Each row is a point on a landscape with many peaks, with its height.
From any point a climber steps to the highest of the 2 points nearest to it. It stops when none of these is higher. Distance is the straight distance between rows; heights are no part of it.
z_128: -2,-6,15,-4,12,29,24,-13,25,13,-13,-13,-14,9,1,2,-29,-2,10,9  height 42.6
z_607: -14,18,-17,9,14,-24,-5,21,-39,-12,6,14,22,-39,-23,-20,-7,-29,6,-25  height 55.1
z_983: -10,10,0,-2,8,23,-8,-21,-23,15,7,4,8,9,12,26,31,-11,-28,15  height 30.6
z_646: -9,3,-18,-13,13,-2,17,19,-7,-7,-13,15,1,-19,-43,-25,-13,-43,11,-32  height 22.0
z_168: 20,-8,-10,0,-3,-10,-22,-20,-21,-20,17,5,1,12,29,5,-28,27,7,8  height 17.9
z_167: -24,-30,26,30,-1,29,15,-6,14,34,-10,-19,-14,4,3,22,-3,-4,14,10  height 28.5
z_445: -8,-2,2,-16,31,5,-10,-6,-6,2,2,13,-25,26,24,23,3,-5,0,-8  height 18.9
z_782: 6,3,12,10,33,-50,-8,21,24,-9,-12,3,-8,6,3,-23,-4,30,0,-9  height 7.1
z_626: -7,14,3,1,10,21,-3,10,9,9,0,-22,-4,3,-9,17,29,1,-14,-10  height 19.3
z_848: 32,-24,-18,8,13,3,4,-4,-5,-24,3,8,-23,-10,-2,-3,-12,-16,23,-38  height 39.3
z_365: -19,-11,-12,-5,-12,18,-3,-20,-14,9,8,-4,20,7,3,22,12,-35,-2,5  height 35.9
z_34: 16,18,-4,-28,13,-4,3,-1,19,-17,-19,6,-4,2,-2,-16,30,-15,-21,1  height 33.2
z_474: 20,-4,10,2,8,-2,-21,-33,-6,-10,3,-4,-10,12,53,17,-17,42,-8,21  height 18.7
z_900: 25,-38,-12,6,-6,15,0,-33,10,-15,-31,-11,-9,3,29,-6,-15,-2,-3,29  height 32.9
z_623: 26,-10,11,19,8,-48,-11,0,6,-14,16,0,3,-25,5,-26,10,25,1,-10  height 40.4
z_745: 19,-12,17,11,-12,-42,-22,5,24,-16,16,-2,-6,-8,17,-4,29,53,12,-13  height 26.4
z_134: 16,1,-21,-9,3,0,8,39,-14,-6,14,-5,-7,-19,-28,-16,-9,-9,21,-42  height 28.4
z_596: -22,-1,7,6,28,21,-4,-11,-5,13,-1,9,-20,35,16,29,-34,0,7,-4  height 14.4
z_731: 1,-26,-19,-3,-2,16,-7,-17,-22,0,6,0,-13,16,7,28,13,-32,15,-14  height 41.0
z_126: 17,-28,1,-5,-23,-38,-7,4,23,-10,-2,7,-16,10,8,-11,17,31,22,-13  height 17.1
z_234: -13,1,-6,18,18,0,30,8,5,8,-23,-3,-3,-15,-33,-20,-46,13,13,-1  height 54.6
z_209: -29,24,-2,-41,-37,13,-6,15,-11,24,15,10,23,2,-20,7,9,-23,15,-2  height 29.6
z_836: 10,29,-5,-21,-6,-39,-27,23,-5,-17,12,31,11,-2,-8,-8,47,-5,-4,-22  height 36.5
z_934: 34,11,-18,-19,-8,17,-4,-10,-16,-32,8,-5,20,-25,12,-3,-3,-3,-11,11  height 55.4
z_818: -12,13,-2,-15,-15,34,13,9,12,18,-2,1,4,13,-15,16,17,-6,0,7  height 23.8
z_21: -17,9,-1,8,-4,-18,-9,32,-21,7,21,10,15,-19,-18,-12,17,-33,1,-27  height 46.2
z_961: -8,10,-22,-6,-16,0,8,10,-18,14,-1,4,27,-36,-29,-14,-1,-34,5,0  height 36.2
z_233: 49,-15,-25,-12,-34,23,1,-11,-4,-27,-2,-10,4,-10,13,7,3,-2,2,10  height 57.8
z_677: -6,13,25,23,5,-1,-32,33,-9,-3,20,-8,10,12,18,27,32,48,-12,-16  height 51.3
z_497: 1,-1,22,27,8,-27,-20,18,0,4,25,-5,5,4,11,6,45,20,-12,-24  height 34.9
z_364: 0,6,-1,4,38,-1,-1,27,-8,-12,4,-5,-1,-16,-9,-6,10,-15,-5,-25  height 8.7
z_327: -3,27,5,-19,8,-1,4,-1,17,-9,-16,-8,11,-9,-6,-14,0,1,-15,18  height 37.2
z_939: -3,10,7,-20,4,-11,32,1,37,1,-12,5,-5,17,-12,-13,-48,14,5,10  height 43.2
z_392: -23,-37,1,17,3,13,7,-26,5,25,-9,-4,-8,17,-6,13,-12,-21,4,11  height 35.0
z_428: 21,-29,4,3,-8,-4,-12,-34,16,2,-19,-2,-28,8,41,12,-20,35,11,10  height 24.0
z_663: 23,-13,-16,-9,15,-5,9,1,-5,-19,-6,-8,-20,-3,-1,-3,-32,23,26,-23  height 30.9
z_864: -6,52,4,-19,19,7,-8,5,-18,-6,-2,-7,29,4,9,8,9,21,-22,17  height 17.8
z_135: -2,5,-20,-15,43,-1,13,1,-16,-16,-27,20,-1,-26,-25,-25,-6,-48,-10,-6  height 18.8
z_97: -4,-12,8,-8,2,-47,-3,13,20,1,-8,14,-14,21,-7,-25,0,17,17,-13  height 11.5
z_593: -23,14,-2,-24,-29,13,3,5,3,31,8,17,8,36,-3,17,-2,-19,10,8  height 26.7
z_872: -1,3,-1,13,19,-11,-6,3,-21,-9,19,-12,13,-20,2,7,26,-13,-24,-12  height 14.7
z_40: 9,32,8,-24,-19,4,-22,41,3,11,21,3,5,16,-3,19,24,37,4,-26  height 56.5
z_909: 3,-37,-16,16,4,-8,-13,-5,-17,-11,12,3,-24,2,13,16,1,-18,30,-29  height 49.1
z_410: -13,-1,-1,9,-43,0,0,-15,5,16,8,-6,11,25,7,4,-2,-6,-1,29  height 27.5
z_700: 5,-3,-12,-7,-6,-24,-9,-27,-7,-8,0,-1,-1,23,6,-4,-7,9,4,22  height 19.6
z_498: -46,37,25,-8,-2,-15,14,8,2,28,-5,14,32,1,-16,-11,-13,-10,-16,19  height 8.1
z_397: 10,3,4,16,32,4,16,10,5,0,-20,-14,-16,-23,-6,-15,-9,-5,-1,-10  height 8.0
z_286: 11,-38,-6,12,-23,52,8,-28,-8,2,-7,-15,-18,4,23,33,-3,-19,-18,20  height 42.3
z_808: 22,-3,-5,9,18,-35,-11,-6,-8,-34,25,13,4,-18,8,-31,-1,-12,-12,-17  height 54.5
z_131: 28,-31,-17,14,-48,58,9,-11,-4,11,-4,-20,-12,-13,18,22,-11,7,13,1  height 56.9
z_614: -7,17,-6,-31,14,6,-7,-11,6,1,-2,16,-17,29,2,18,19,-27,-2,1  height 23.1
z_231: -23,28,4,-9,-31,8,16,18,-5,30,6,-1,17,-18,-28,-9,1,-23,7,1  height 33.0
z_427: -34,24,16,12,5,-26,16,13,-4,18,-28,6,29,-18,-38,-32,-17,-3,-11,16  height 10.3
z_169: 37,-29,-6,1,-10,4,-14,-31,24,-15,-23,-15,-15,-4,28,7,10,28,-7,26  height 29.0
z_911: 20,35,2,-23,-12,-26,-19,49,0,-14,28,17,21,6,-1,-4,35,26,-6,-29  height 44.9
z_849: 28,-7,-6,11,1,-21,-4,-1,-15,-30,16,-1,-14,-15,16,-8,-28,34,24,-15  height 23.9
z_19: -25,-7,28,23,-10,9,29,7,21,29,-10,-15,9,-10,-37,-15,-22,-1,5,19  height 18.2
z_384: -24,7,-12,13,53,-14,11,2,-19,-2,-14,17,11,-11,-27,-27,-20,-31,-12,-8  height 15.9
z_545: 13,20,8,-12,-9,16,-25,16,-5,-8,27,-8,-3,6,13,28,18,41,-8,-9  height 71.0
z_834: 20,-36,-14,25,-2,38,6,-35,-21,-14,-19,-10,-9,5,36,11,-22,-9,-7,15  height 37.1
z_685: -2,36,-6,-31,10,0,19,-3,7,-1,-11,14,12,4,-8,-15,-32,3,-5,22  height 40.0
z_625: 8,6,8,17,17,-29,-16,-4,-8,-14,31,18,12,-12,16,-3,50,-5,-24,-15  height 22.5
z_651: -41,29,4,-18,-12,-25,-2,16,15,20,-3,16,19,23,-15,-10,19,-11,-16,8  height 5.9
z_787: -37,0,5,16,29,-21,14,14,-3,16,-33,10,3,-7,-38,-31,-21,-19,-7,-4  height 12.8
z_763: -42,12,35,-3,-19,26,25,-10,26,24,6,5,1,21,-11,24,-18,-12,2,13  height 34.8
z_161: -14,-6,1,-6,-31,-28,-13,-7,10,7,14,0,1,28,4,-9,13,17,4,20  height 23.5
z_805: 49,-26,-17,-7,-28,48,12,-12,6,-10,-16,-14,-18,-12,11,1,-13,-3,17,17  height 63.3
z_535: 26,-34,-11,3,-32,50,-9,-4,-9,5,13,-9,-13,4,27,37,11,-2,0,-6  height 49.5
z_262: -20,11,20,-29,-1,32,25,-21,25,13,-10,10,0,25,1,18,-30,-7,-5,22  height 38.3
z_654: -8,-6,-17,-2,-37,8,10,-17,-15,5,-2,-14,23,-26,-20,-12,7,-16,-1,27  height 39.9
z_248: 19,-5,-5,29,-4,13,-10,-8,-30,-10,24,-23,4,-22,18,10,-4,18,-9,7  height 52.8
z_147: 8,-7,8,13,29,9,-7,7,17,3,-4,-25,-21,0,11,5,5,10,-1,-14  height 13.0
z_962: -12,19,7,-7,17,5,-14,-12,13,-3,-8,3,6,19,14,14,39,3,-36,19  height 25.0
z_179: 17,-3,23,7,27,-21,-14,7,12,-11,-3,-6,-16,14,18,-4,16,34,-3,-6  height 6.5
z_174: -21,-23,20,31,-22,3,15,-17,31,33,-14,-23,-5,-4,-8,-3,-13,5,3,28  height 22.3
z_91: -30,-1,10,-21,1,-44,-9,22,9,12,-7,17,-1,32,-19,-23,20,-8,10,0  height 7.4
z_274: 10,6,2,-24,16,6,-13,-4,28,-14,-9,21,-16,21,10,3,46,-8,-10,-15  height 28.0
z_199: 10,7,-16,13,11,-27,-3,2,-31,-29,26,15,16,-38,-5,-14,-19,-6,-8,-15  height 66.3
z_892: -14,-34,-10,20,2,5,21,-11,9,7,-18,6,-12,-6,-13,-11,-26,-22,18,4  height 40.3
z_532: -6,-2,11,3,18,7,25,7,25,13,-30,-11,-20,3,-11,-7,-39,29,14,2  height 48.2
z_241: -21,42,24,-6,14,-1,-15,5,7,9,-5,0,15,23,11,11,17,20,-28,37  height 21.0
z_482: 14,-3,-10,22,-21,30,4,-11,-32,-9,5,-16,25,-25,2,-3,-2,-7,-14,28  height 44.5
z_240: -3,-9,-14,4,-8,-16,-10,25,-6,-2,20,1,-5,-11,-16,-18,13,-7,24,-30  height 36.6
z_493: -3,-15,-12,27,11,-22,15,-7,-12,-9,-15,10,-10,-13,-19,-18,-26,-3,17,-4  height 46.8
z_223: 32,18,0,0,-15,24,1,9,-19,-17,21,-22,8,-25,5,16,-3,15,-11,-4  height 63.6
z_475: -25,-8,18,1,-46,24,17,-18,16,34,14,-8,2,11,2,23,-13,-13,9,20  height 31.0

Where does a climber stop that starts at each point below?
z_593 | z_223
z_498 | z_199
z_168 | z_234
z_428 | z_805
z_445 | z_234
z_91 | z_199
